Points on a hilly landscape, in no order, each with its height.
A climber steps from a point to whichever of its 2 nearest points has the largest rise for the distance, and stops where none of them is higher. Distance is the straight distance between rows; heights are no part of it.
(851): [ 66 168 103 181 124 115 147 102  97 152 139 143 149  73 141 123  92 137
 106 172 145  71  93]  height 2.26
(1397): [136 138 134 105 141 109 121  90 105  87 128  94 134  97  99  78  81 133
 125 104 151  81 142]  height 1.73
(1422): [ 92 181 140 153 139 104 130 112 129  89 172  89 158  98  79 121  79 124
 126 150 161  60 148]  height 2.59
(1311): [ 60 173 123 159 129 116 143  91  97 130 185 126 151 104  95 137  80 140
 121 167 165  77 120]  height 2.42
(233): [ 84 152 128 124 135 163 111 130 108 144 131 133 116 110 146 146 161 153
 114 126 126 178 134]  height 5.31
(1648): [109 168 157 136 104 132 105 151 152  71 150  81 184  75 116  82  97 119
 107 132 178 114 128]  height 0.56
(1464): [ 96 168 126 156 145 127 118 176 166  99 109  94 152  81 144 137 132 147
  82 144 140 136 133]  height 4.80
(2140): [148  89 114  69  81 150  81 107  96 151 157 133 123 164  92 144 163 131
 194  95 137 170 163]  height 4.31
(763): [132 119 175 108 152  86 121 133 166 119 104 125 181 131 140 164 111 119
 117 108 131  96  81]  height 5.27
(1485): [183  74 113  87 170 103 169 116 131 162 103 153 124 123 136 170 114 117
 153  80  62  81 126]  height 3.37
(872): [123 155 154 147 125 110 103 165 149  83  88  82 187  55 132  69  98 141
  86 147 161 110 115]  height 0.41
(879): [ 95 138 162 183  86 106 141 178 192 107 126 128 163 128 162 110 162 129
 107 161 161 107  87]  height 6.96
(753): [127  96 111 114 112 146 183  85  73 172  97 160  84 113 152  56 111 154
 115 136 133 130  96]  height 3.07
(449): [161  99 123  91 111 160  68  99  94 162 146 141 149 128 134 129 115 130
 120 116 144 208 102]  height 1.10
(380): [146 116 146  92 129 136  89 142 148  82 125  92 159 111 154 109 108 119
 114  89 149 161 105]  height 5.38
(2292): [ 77 148 123 176  81 112 152 131 140 107 117 132 115 102 195  93 189 126
 130 124 146  76 113]  height 3.34
(2171): [158 140 134  84 207  98 117 120  75 102 148  82 133  64 138  92  81 133
  94 110 137 127 102]  height 2.38
(1709): [ 66 150  94 175 112 144 130 145 148 117 130 133 129  99 183 132 177 129
 103 149 143 141 135]  height 2.87
(2130): [106 122 161  71 172  73 116 143  98 114 188 106 173 149 152 187 153 126
 167 115 143 107 140]  height 2.70
(2004): [170  96 119 158 132 137 147 176 166 146  97 135  96 195 152 149 169 101
 131 147  75 154 148]  height 2.39
(474): [115 130 141 173 105 114 189 110 122 150  93 136  92 150 133  60 131 135
 125 157 123  51 128]  height 2.95
(1408): [ 67 151 155  92 157 119 137 100  72 143 160 129 125 133  98 157 129 156
 147 117 142 104 142]  height 2.98
(2030): [173 120  70 139 151 157  82 123 102 152 112 125 115  92 139 135 138 125
  81 131 112 213 124]  height 3.25
(573): [156 104 131  49 101 150 105 134 107 135 124 127  93 152  97 126 141 149
 193  80 112 156 179]  height 4.45
(437): [209 102 139 130 148 129 151 156 168 150  97 136 104 164  95 133  90 127
 121 140  82 149 110]  height 2.96
(136): [143  94 118 131 115 113 131 150 164 110  87 120 113 134 197 113 158 112
 126 112 122 125  99]  height 3.26
(434): [123 156 150  73 179 109 115 134  87  96 165  85 110 131  69 146 112 146
 161 100 132 117 173]  height 2.69
(636): [192  65 143  99 106 118 165  99 125 159 118 143 112 184  98  86  68 127
 150 128 124 125  98]  height 2.63
(1832): [171  99 133 104  86 142  92 116 164  91 161 121 158 157 112 115 106 110
 149 113 164 179 126]  height 0.89
(1580): [126  76 135 148 109 116 148 172 161 142  96 130 118 175 208 116 187 112
 123 130 126 137  95]  height 3.44
(740): [122 145 123 154 143 139 128 100 117 188 139 184 124 143  92 201 122 135
 124 163 103 146 116]  height 7.32
(214): [ 96 165 100 196 147  96 160 127 143 149 109 148 151  86 127 161  84 133
  90 185 118  73  86]  height 2.13
(2112): [163 125  96 157 117 118 131 104 173  92 148 134 126 162  88 167  97 100
 158 146 115 107 151]  height 5.60
(784): [133 159 132 103 208 121 107 188 110 155 117 138 125 117 121 205 163 123
 131 105  59 139 158]  height 3.81
(385): [149 120  75 135 168 110 109 128 131  90 133  98 110 106 178 144 133  92
 121  99  90 124 131]  height 3.53
(1123): [ 88 183 185 130 120 155 130 151 156 117 131 119 153 120  87 133 113 162
 108 144 162 139 132]  height 4.24
(1080): [134 137  94 164 178  95 151 150 131 124  69 113 125  35 126 105 101 153
  72 136 109  92 120]  height 5.30
(2031): [122 111 106  98  99 144 131  64  66 121 149 134 132 104  90  66  56 147
 136 129 173 129 119]  height 1.38
(976): [116  75 112 111 111 103 144  87 120 171 132 173 142 162 175 176 139 111
 163 120 107 100 105]  height 2.40
(1159): [160 143 141  95 199 128 119 154 124 110  95  86 131  67  99 118  88 155
  83  91 106 146 115]  height 4.60
(781): [126 143  55 150 119 140 105 110  89  82 167  88 111  71 161  82  98  98
 127 121 139 116 147]  height 4.25
(1223): [200 130 110 144 147 126  92 128 182 102 138 123 156 141  96 180  85  95
 118 132 106 154 123]  height 2.66
(1692): [ 91 149 134 173 109 114 133 137 176 105 139 135 155 119 157 150 141 115
 122 140 144  89  97]  height 6.51
(1359): [154  95 160 151  98 129 130 162 197 130 144 151 161 205 145 162 168  84
 145 143 123 151 120]  height 3.69
(446): [183 122 160  85 159 139 143 138 129 127  68 107 116  89  95  71  93 167
  92  99 119 150 117]  height 5.23
(500): [216  75 127 102 141 117 162 112 151 152 112 144 120 150 100 133  70 123
 146 114  90 130 104]  height 2.80
(1437): [ 99 144 150  80 150 131 138  91  68 162 139 138 107 113  66 132  96 173
 141 109 134 121 129]  height 3.10
(517): [132 141 101 156 108 169  72 142 142 107 158 116 164 101 147 132 161 105
  91 139 159 206 128]  height 3.94
(2036): [162 148 130 126 152 138 100 149 167  93 132 109 133 139 100 176 117 111
 130 114 101 153 153]  height 2.77
(1961): [114 155  82 187 148 129  98 177 176  95 122 102 139  88 155 160 149 119
  81 153 123 153 149]  height 4.50
(1401): [124 163  80 198 118 125 140 117 175  95 159 134 127 125 109 172 108  94
 135 163 114  87 156]  height 5.84
(666): [190  88 124 112  90 129  77 102 153 125 166 130 169 175  83 162 114 104
 161 122 157 181 124]  height 0.96
(1792): [175 123 132 142 139  67 117 124 157  85  86 107 142 105 158 116 109 110
 130  85 109  56  88]  height 4.54
(867): [ 73 200 181 138 154 132 120 162 156  92 131  93 166  97 104 148 126 149
  91 135 150 111 138]  height 4.46
(1016): [167 104  73 145 147 153 120 121 102 188  95 154  85 106 147 153 168 138
  96 134  90 198 127]  height 3.42
(907): [179  84 110 160 113 106 130 125 167 148 116 159 153 156 155 134  98  99
 114 167 119 140  55]  height 2.43
(1405): [101 132 175 159 100 142 172 149 160 138 137 143 125 189 117 113 143 126
 125 160 144 110 122]  height 5.15
(464): [148 110 135 142 132 156 111 169 117 219  96 157  87 159 115 145 167 154
 102 166 106 205 114]  height 2.20
(1994): [ 84 110 135  48 129 132  98 122  54 148 178 118 132 143 146 144 178 148
 178  85 139 144 160]  height 3.06
(733): [186 133  80 127 146 149  75 104  97  99 167 104 136  97  98 116  72 108
 107 129 128 181 132]  height 3.31
(1844): [164  98  97 180 129 154 143 169 142 156  97 122  79 189 123 112 150 113
 104 158  88 167 143]  height 2.29
(2074): [ 98 156 132  87 157 161  79 134  74 169 147 136  89 107 108 152 155 147
 136 111 115 172 151]  height 5.08
(1204): [178 118 109 162 129 125 120 134 180 127 115 141 151 143 127 156  97 108
 108 162 111 152  96]  height 2.55
(1557): [114  97 171 111 105 141 142 164 153 143 112 137 133 178 179 133 181 126
 139 118 128 150 120]  height 3.59
(1595): [ 95 163  83 138 145 152 103 128  94  90 168  74 115  74 163  95 132 119
 106 121 145 142 156]  height 4.81
(1998): [139 103 108 103 101 163 100  80  83 136 152 145 143 114 121  94  75 136
 122 137 159 180  97]  height 1.22
(1611): [194  86 115 129 171 113 153 156 170 155  79 143 118 122 139 154 115 130
 107 127  72 154  97]  height 3.11
(1162): [133 110 120 109  73 153  70 108 113 129 190 134 145 158  86 154 185 109
 161 107 173 193 161]  height 4.20
(537): [141 132 111  88 138 149 146  79  73 136 128 126  73 102  79  94  82 162
 139  98 122 132 148]  height 1.53
(595): [152 183  94 163 153 164  78 124 103 148 147 132  90 110  67 188 145 112
 111 150 114 167 168]  height 6.31
(1067): [132 155 121 131 144 152 154 141 133 134  97 141  71 135 110 149 145 144
 135 128  83 139 170]  height 5.82
(569): [116 129 112 162  86 152 140 154 123 129 118 124 132 107 150  69 110 140
 101 183 155 157 118]  height 4.22
(1867): [118 130  96 143  74 148 178  78 110 117 138 131  72 138 119  68 107 133
 158 139 144  87 168]  height 1.85
(1095): [132 110 146  38 120 155 110 125  75 173 120 139  86 127 113 122 140 163
 171  77 109 155 151]  height 4.63
(1203): [112 138 115 193  94  95 164 135 129 130  88 131 112 113 179  78 152 138
 121 146 130  62 102]  height 3.16
(1423): [122 134 158 100 174  76 144 100 120 107 119 117 140 128 106 155 109 125
 136  97 118  53 133]  height 2.49
(2213): [147  91 150 108 102 162 110 163 147 148 120 129 122 169 174 118 188 123
 134 116 125 200 130]  height 3.71
(926): [120 138 150 119 153 116 150 106 114 140  78 130 136  78 125  77 103 167
  87 129 135 103 104]  height 4.15
(1300): [104 114 131 157  59 170 153 118 134 140 179 150 103 188 123  86 165 115
 140 153 158 160 142]  height 2.52
(578): [190 111 154 149 109  78 136 141 193  85  91 117 139 151 150 106 108 100
 139 119 121  74  93]  height 4.17
(1310): [137 142  95 144 109 147 184  81 115 138 133 148  71 136  89 104  83 139
 147 152 116 100 159]  height 1.74
(1404): [174  99 164  82 145 130 162 139 132 143  66 113  99 135 134  82 129 149
 118  97 101 136 125]  height 5.92
(611): [131 103 146 134 112 111 152 114 107 138  68 116 101 128 170  15 152 152
 110 125 133  87 112]  height 7.74
(1371): [ 92 129 155 205  91 121 163 193 166 140 114 115 143 147 131  76 137 124
  97 184 156  98 107]  height 6.40
(1716): [159 129  93 158  90 166  83 106 130 110 168 129 156 117 125 125 122 101
 110 145 160 186 128]  height 3.76
(507): [ 53 192 134 165 126 151 172 112 122 127 140 141 112 118  99 154 134 149
 128 155 128  81 167]  height 7.43
(115): [156 103 104 140 119 105 100 110 169  89 167 124 161 163 117 184 130  79
 160 114 129 126 138]  height 5.39
(1796): [103 166 201 136 102 143 152 142 149 127 114 114 154 130  88  68 109 164
 105 162 174 115 137]  height 3.99
(2327): [172 127  97 103 190 130  94 131  82 109 158  92 131  74 125 108  70 125
  94 119 116 172 115]  height 2.89
(1218): [102 173 142 112 136 147 123 129 122  92 149 119 105 137  65 151 123 145
 156 113 132 125 183]  height 2.54
(1018): [150  88 189 109  89 117 146 166 188 118 139 135 157 217 126 137 150 100
 165 120 134 124 126]  height 3.80
(645): [120 149 134  68 144 171 104 127  76 160 121 124  61  93  95 110 133 165
 141  89 110 171 152]  height 4.86
(695): [120 141 133 124 120 150  67 132 122 105 195 118 144 140 106 167 177 105
 141 108 152 181 161]  height 4.09
(1410): [108 114 129 167  57 166 168 128 129 138 164 131 105 187 106  49 115 114
 138 164 161 119 139]  height 2.65
(637): [170 127  63 166 104 145 103 112 167  67 158 104 112 126 139 123 130  78
 144 117 125 137 168]  height 2.76
(2018): [115 148 112 114 171 133 140 171 120 149  94 161 123 135 158 200 182 115
 147 100  60 126 170]  height 3.70
(579): [114  82 121  82 128  92 149 116 115 148 119 157 152 156 189 177 162 110
 171  84  94  69 128]  height 2.44
(865): [ 88 154 148 144  77 154 172 103 135 123 162 146 108 162  67 104 115 154
 155 161 166 105 164]  height 2.41
(87): [130 145 118 121 128 120 140  80  91 116 142 117 142  93  69  87  41 143
 121 139 155  88 128]  height 1.55
(216): [124 153 134 164 162 109 170 159 174 130  77 135 123 111 122 154 117 150
  88 162 103 101 125]  height 6.47
(862): [171 126  95 163 110 165 136 116 125 162 120 149  79 161 116 130 143 118
 124 155 105 171 149]  height 2.27
(371): [117 105 146  96 120 155 148 133 101 187  98 148  97 138 160 111 156 164
 120 123 121 179 108]  height 3.73
(1081): [ 77 115 180 158  82 145 161 147 132 157 136 139 143 180 138  66 149 133
 106 162 173 121  84]  height 4.87
(676): [ 96 140  98 133 128 146 104 148 120  93 121  91 130  72 179  92 141 132
  93 115 151 153 125]  height 5.46
(379): [100 114  93 103  96 132 163  59  87 111 133 129  76 137 118  92 131 140
 173 102 145  94 168]  height 1.93
(2228): [122 113 156  91  71 142 112 129 165  70 176 113 151 151 100  95 145 121
 160  96 185 166 144]  height 0.80
(1355): [137 119 164  86 121 152 119 138 123 179 116 148 113 147 119 135 129 158
 139 125 118 176 114]  height 3.92
(983): [176 131  84 126 116 161 117 116 126  97 125 108 108 104 119  88  84 126
 118 122 124 164 145]  height 3.74
(1945): [183 118  58 158 108 117  99 111 149  63 154 105 127 111 145 113  82  76
 144 114 124 111 127]  height 2.57
(704): [204  78 105 113 158 120 163 139 156 160  88 149 108 140 146 168 134 113
 142 105  48 131 128]  height 3.24
(2257): [ 99 141 121 126 123 134 113 106 122 103 168 118 143 126 121 137 114 122
 134 117 157 130 132]  height 4.38
(2013): [151 111 125 123 158  85 109 124 155 106 155 128 171 160 102 208 102  95
 154 124 108 104 123]  height 5.20
(77): [143 138  81 180 115 146  82 166 168  86 136 103 168  82 148 127 125 104
  86 161 145 182 128]  height 4.21
(811): [100  77 155  51 116  92 130  99  96 138 136 123 170 154 145 144 148 136
 170  79 145  88 125]  height 1.75
(1329): [153 116 183  64 131 125  94 147 153  83 119  86 158 133 123 125 117 129
 135  68 145 144 134]  height 4.84
(349): [152 102  82 148 111 122 130 136  85 105  78 117 120  34 160  43  92 139
 101 148 126 117 103]  height 3.95
(581): [ 45 176 149 135 125 149 163 119 101 156 140 183 111 151 101 176 160 151
 156 143 130 112 162]  height 7.78
(572): [111 138 191  68 141 135 101 144 123 159 117 132 143 134  97 157 119 158
 136 104 127 151 114]  height 4.08
(132): [140 119 158  92 116 128 171  89 120 123  98 129  90 153  96  94 112 150
 151 106 128  91 152]  height 3.51
(341): [113 111 159 129  75 175 136 147 123 158 158 156  95 205 125 110 195 120
 159 134 137 176 156]  height 2.48
(540): [135 134 101 136 151 120 153 115 103 120  81 113 115  46 133  66  99 144
  91 124 120  93 122]  height 4.67
(419): [123 166  68 188 162 111 121 145 148  99 131  97 127  78 145 154 110 107
  99 148  99 104 134]  height 4.19
(929): [ 85 126 124 163  95 153 140 166 161 122 133 129 116 140 181 101 202 127
 110 150 151 169 132]  height 2.75
(612): [105 148  88 182 120 112 113 120 157  92 177 132 146 121 151 162 137  84
 136 136 135  96 117]  height 6.16
(2295): [ 91 113 127 164  86 151 155 133 113 161 129 149 126 146 157  78 132 138
 101 186 159 142  87]  height 4.57
(252): [117 128 127 160 141 134 157 164 156 155  93 158 106 165 156 174 176 127
 121 159  91 144 140]  height 2.46
(1293): [150 147 117 157 148 118  90 105 130 141 177 142 158 146  63 209  92 111
 124 159 128 145 126]  height 4.79
(1965): [137 134 136 139 161  69 105 145 159  94 111 103 164 105 166 147 116 106
 110 105 122  79  74]  height 4.93
(256): [159 146 130 111 220 123 105 167 128 137 118 106 121  87 107 172 114 142
  97 108  83 165 121]  height 4.18
(1598): [120 145 161  58 120 149  82 188 122 144 130 147 133 157  96 164 172 133
 185  91 119 147 184]  height 5.87
(123): [164 133 103 152 125 142 105 151 187  69 127 100 132 129 146 142 135  93
 123 114 114 149 153]  height 2.92
(1057): [133 115 102 122 151 143  98 135 113 149 114 133 148  94 153 138 117 140
  83 132 124 195  89]  height 3.05
(2316): [121  77  85 108  78 112 160  58 110 113 139 141  92 161 140 104 135 117
 193 106 145  89 136]  height 1.99
(1214): [178 109 138  49 160 148  90 161 116 168 109 131 104 110 105 149 133 142
 147  81  72 166 139]  height 3.79
(1299): [101 139  73 164 102 117 111 104 103  82 168 106 118  84 183  92 131  99
 140 107 150  90 120]  height 3.83
(260): [140 106  82 166 115  87 114  81 143 117 170 152 159 143 120 164  78  92
 150 146 138  93  79]  height 2.23
(205): [125 159 161  98 135 163  75 183 141 134 122 137 128 135 107 178 175 131
 144 109 110 174 166]  height 5.71
(539): [121 103  95 150  67 102 153  83 146  91 154 139 112 159 135 113 140 106
 189 118 154  72 126]  height 2.07
(204): [ 84 116 125 140 148 106 170 126 131 173  87 170 124 127 186 169 166 137
 114 139 102 106  92]  height 2.62
(2347): [144  88  99 120 115  83 124  66 127 125 158 140 165 154  83 153  64 112
 164 138 152 101  88]  height 2.15
(854): [118 141 209  75 116 139 138 185 132 165  99 166 126 185  89 151 155 154
 174 120 115 118 156]  height 6.27
(1699): [103 162 172 166 127  96 147 144 137 141  67 117 164  69 118  51 111 169
  91 181 151  82 131]  height 0.19
(767): [ 97 120 148  88 171  71 135 124 110 116 149 121 157 146 144 180 140 112
 160 102 122  67 137]  height 2.60
(41): [103 128 120  86 164 119  97 118  57 142 194 116 125 129 165 162 173 123
 154 112 132 154 155]  height 3.15
(1394): [169 103 174 110 112 102 138 146 197  94 111 122 149 181 121 142 115 107
 155 117 126 107 123]  height 3.93
(1868): [107 108 110 101 143  85 138  60  71 130 163 125 137 119 120 120  84 134
 143 122 158  84  91]  height 1.95
(191): [129 128 186 143 116 107 122 169 178 121  95 129 199 123 139 115 104 142
  85 163 170 128  57]  height 6.06
(563): [146 104  71 172  84 112 138  86 158 102 154 153 112 159 150 141 138  82
 174 135 125  99 128]  height 2.12
(1629): [160 129  83 124 145 144 163  76  93 152 138 156  68 113  56 126  72 142
 151 121  98 120 149]  height 1.65
(389): [100 127 172 123 119 102 132 120 129 125  68 121 143 111 177  59 169 159
 104 118 153  95  98]  height 6.66
(1319): [ 95 132  98 176 133 120 135 171 181 103 106 133 118 122 194 170 201 115
 108 136 116 134 139]  height 2.97
(86): [115 141 148 125 142 122 147 109 134 157 133 169 137 152  80 188  94 141
 146 145 115 114 120]  height 7.05
(880): [ 89  93 128  80 136  85 142  68  73 133 144 123 136 139 147 128 133 131
 159  90 147  75 118]  height 1.83
(351): [ 98 148 174  54 171 102 102 154  80 117 172  99 144 140  97 163 148 149
 170 105 145 128 163]  height 2.83
(2202): [193  60 132  95  89 142 128 104 118 171 135 141 113 191 122  99 105 124
 157 122 122 173 113]  height 2.45
(1622): [187  86 113 124  93 160 119 110 116 174 138 150  94 185 124 124 145 112
 150 129 112 177 144]  height 2.35
(1086): [103 123 100 130 117 146 121  88  73 200 151 187 119 155 127 202 178 121
 157 135 108 139 152]  height 2.31
(762): [131 145 139  95 174  95 144 114 109  85 136  94 120 131  79 141 105 127
 153  96 117  75 173]  height 2.51
(2186): [112 129 123 115 136 121 104 121 116 102 126 106 149  87 176 101 116 123
 103 109 149 125  91]  height 6.30
(32): [186 113  94 115 113 148 141 119 144  82 107  98  76 126 140  75 109 114
 140  98 109 138 158]  height 4.16
(1649): [ 96 105  93 160 138 108 136 123 135 169 106 167 144 114 192 164 148 132
  94 158 121 137  65]  height 2.72
(1073): [ 92 124 191 141 109 114 131 183 179 123 108 127 176 138 163 111 160 147
  86 157 174 138  73]  height 6.50
(1548): [139 137 115 168 136  97 147 157 154 124  77 123 136  83 143 109 101 139
  88 163 125 101 100]  height 5.93
(315): [151  92  94 139 103 133 159 112  90 142  92 151 110  87 161  57  92 137
 104 159 128 128  80]  height 3.39
(1674): [101 108  95 134 137 145 144 115  96 198 100 169  94 111 170 137 159 162
 100 146 109 180 105]  height 3.56
(257): [103 142 137  99 183 134 148 100  66 183 134 145 114  86 104 136  95 168
 108 116 119 130  99]  height 3.28
(285): [ 53 161 178 105 161  94 146  89  86 114 144 119 144 129 118 128 151 148
 139 112 153  56 151]  height 2.86
(2311): [139 140 149 139 117 165 113 162 120 201 110 177  95 175 103 170 183 130
 140 167 103 174 145]  height 2.25
(624): [147  97  89  82 164 111 151 107  92 142 130 136  99 134 129 165 130 118
 170  77  72 101 162]  height 3.50
(981): [167 100 112 168 113 121 160 168 146 119  82 102 102 144 135  50 103 117
 105 152 116 106 118]  height 5.47
(844): [ 66 163 156 129  75 151 159  93 119 111 154 124 129 117 101  68 128 153
 139 135 192  98 163]  height 2.30
(2100): [102 141 154 119  71 135 110 135 165  65 179 106 172 113 113  82 120 115
 125 113 195 137 123]  height 0.70
(298): [146 126 165 153 113 136 155 161 174 127 110 121 121 186 107 110 111 126
 119 159 122 123 120]  height 5.42
(975): [ 89 126 133 184  76 149 189 120 117 161 135 137  96 177 120  60 120 121
 128 173 144  78 125]  height 2.79
(1351): [ 75 183 169 129 168  96 143 105 112  96 155 101 145 114  85 134 116 143
 124 134 152  53 159]  height 2.74
(1113): [128 186 102 164 169 155  71 138 107 134 171 105 129  99  96 169 126 127
  88 158 125 179 145]  height 6.65
(754): [145 130  99 170  75 175 128 136 118 131 145 132 144 106 116  74  87 119
 113 205 152 176 132]  height 3.90
(707): [122 149 179 116 117 131 151 117 152  99 105 113 129 132 106  90 119 145
 125 123 151  93 147]  height 3.72
(855): [119 131  99 116 179 125 176 124 102 142  99 157  91 128 140 176 153 115
 154  94  61  87 170]  height 3.62
(1010): [151 138  94 177  64 176 119 136 156 106 173 128 138 123 121  85 127  98
 125 174 159 175 154]  height 3.67
(1820): [ 91 186 127 158 171 130 160 135 132 131 116 134 114 108  97 177 111 144
 105 148  96  97 146]  height 6.95
(596): [ 68 171 143 149 125 155 126 105 107 191 152 188 125 146  95 197 143 152
 134 164 131 144 124]  height 7.55
(1821): [118 157 143 105 201 119 129 154 113 130 119 110 115 106 123 172 132 134
 112 106  86 123 140]  height 3.98
(1885): [158 110  81 185  90 138 142 122 160 127 135 143 107 157 164 113 137  96
 130 164 124 132 119]  height 2.22
(1207): [114 112 146  99 108 130 173  64  88 150 101 146  96 131 132  61 116 155
 133 118 146  90 124]  height 3.32
(1365): [106 117  90 153 120 131 147  85 120 160 142 180 118 156 154 187 158 105
 150 144 107 117 133]  height 2.34
(980): [ 92 116 130 121 159  86 153 126 121 138  93 154 135 126 201 181 171 107
 138  97  86  64 112]  height 2.50
(562): [136 144 169  51 143 135 114 197 126 157  96 155 135 151 113 172 155 142
 166  86  86 126 169]  height 6.04
(884): [141 113 172  92 137 103 153 133 151 147 107 154 156 167 100 181 105 136
 156 117 107  97 123]  height 6.74
(1919): [156  81 106 179 107 128 150 130 150 163 121 151 117 193 159 120 127  94
 124 168 110 133  86]  height 2.32
(1625): [115 116 121 105 128  87 146  69 110 117 150 116 145 148  72 142  85 134
 166 127 150  82 119]  height 2.06
(2080): [111 129 133 101 114 165  69 135 113 117 170 115 134 128 154 140 191 116
 143  84 142 197 160]  height 3.96
(75): [ 93 119 179 104  98 121 130 113 133 120 116 129 153 126 170  90 152 142
 121 112 176 115  96]  height 6.10
(1636): [121 120 202  80 111 114 147 153 151 148 124 163 166 197  75 176 131 149
 181 129 136 110 137]  height 6.48
(857): [123 179 119 131 187 146  77 162 110  99 166  80 121  95 134 151 147 130
  99 130 119 177 158]  height 6.09
(1698): [ 86 122 153 159 150 106 172 172 154 161  72 157 122 145 170 158 171 159
  96 161 118 117 108]  height 2.53
(977): [ 69 162  73 193  86 127 137 125 111 113 138 116 119  58 188  90 151 122
 127 139 148  88 127]  height 3.54
(604): [140 122 146 109  85 172  84 150 136 138 150 141 128 154 143 153 217 109
 147 106 139 204 165]  height 3.87
(374): [189 109  59 164 136 110 106  92 140 105 153 134 146 113 124 149  64  78
 124 143 114 117 101]  height 2.36
(1056): [115 157 117 141 152 123 101 111 123 109 192 116 148 139  83 172  99 119
 133 147 144 136 142]  height 4.62
(1822): [127 139 138 119 108 148 104 130 107 192 137 191 121 172  88 198 166 126
 170 147 116 147 158]  height 2.28
(1734): [138 104 142 175 109 103 151 168 125 133  64 106 120 121 148  23 126 145
  91 158 133  88 110]  height 6.42
(797): [186 112 123 113 117 148  56 110 119 145 160 130 167 139  97 161 108 112
 123 121 149 205 109]  height 1.02
(1660): [128 148 130 185 107 138 160 172 182 115 114 108 124 133 126  99 116 124
 108 177 137 116 138]  height 5.85
(962): [153  88 167  95 120 124 160 122 120 136  68 109  90 157 165  38 150 140
 126  96 122 105 128]  height 6.67
(1512): [173 118 110 137 106 127 145 137 141  86  85  98  99 107 153  52 108 121
 120 121 124 111 131]  height 4.72
(79): [122 157 108 145 174 103 117 137 133  73 152  86 122 103 156 148 125 104
 118 117 117  91 136]  height 3.85
(2284): [127 120 170  74 193 117 123 123  86 171 117 123 151  83 113 132  96 165
  93  95 121 141  75]  height 3.52
(1720): [165 125 130 124 196  83  98 121 124 146 180 128 170 142  99 216  89 105
 129 142 105 132 106]  height 4.99
(485): [131 157 154 160 114  97 113 129 128 103  81 107 176  51 123  46  92 141
 108 154 143  76 116]  height 0.29
(378): [121 121  93 127 169 119 111 104  95 130 165 121 120 120 172 167 146 103
 131 116 106 135 132]  height 3.30
(1406): [ 56 149 148 146  61 124 137  96 122 112 175 142 154 100 136  82 141 128
 133 131 196  83 112]  height 2.19
(1615): [130 113 135 160  90 153 137 168 174 107 139 119 118 170 155  88 167 104
 121 143 141 160 128]  height 2.64
(2192): [160 135 142  97 188  71 114  97  90  91 139  82 142  80 127  78  86 128
 110 101 136  69 113]  height 2.00
(1974): [ 87 131  86 157 157 119 121 126 113 155 118 143 148  82 165 147 116 144
  75 160 129 145  81]  height 2.84
(280): [150 104  92 153 123 120 117 156 181  92 104 119 117 130 198 145 181  94
 129 116 104 146 129]  height 3.09
(776): [102 130 138  99 116 154 108 127 130  88 148 107 124 126 147 122 158 120
 144  81 148 152 154]  height 4.11
(495): [ 97 148 111 120 164 161  78 160 105 132 126 102 112  91 156 146 172 150
  94 112 123 205 141]  height 5.59
(793): [110 153 189 123 155 104 121 143 165 120  83 114 181 103 127 130 114 151
  80 130 147 109  90]  height 5.62
(1025): [139 161  90 139 154 158 108 123 108 129 133 132  84 125 109 172 155 115
 133 119  87 154 179]  height 6.08
(1471): [171 117 119  93 174 138  91 150 126 141 114 114 123 106 130 161 129 127
 116  90  83 181 128]  height 3.97
(1638): [149 120 198  63 151 116 118 167 158 114  79 101 157 133 137 142 139 140
 125  78 114 132 128]  height 4.51
(903): [100 161 126 135  93 162 148 118 128 116 157 153  88 164  59 141 148 141
 182 137 141 128 193]  height 2.47
(2279): [ 95 137 185  87 160 111 124  92  98 149 105 127 163  96 123  98 106 164
  93 110 157 111  89]  height 3.82
(438): [131 135 203  49 152 125 126 142 116 140  91 119 127 127  91 132 126 162
 139  75 113 122 149]  height 4.26

Call two points neighbours if one is among the 2 nearest of the other. Go from one point of each pair to the other, from neighbour to neighbour, staying as high as possible. Name the lowest point that can't be avoided.
(611), (581): (753)
(2186), (123): (1885)
(2186), (1464): (1010)
(256), (1113): (1214)
(879), (1113): (2080)
(611), (2186): (75)

Where does a climber stop that starts at each point below?
(862): (256)
(776): (879)
(2311): (2186)
(1351): (581)
(1629): (123)
(1359): (879)
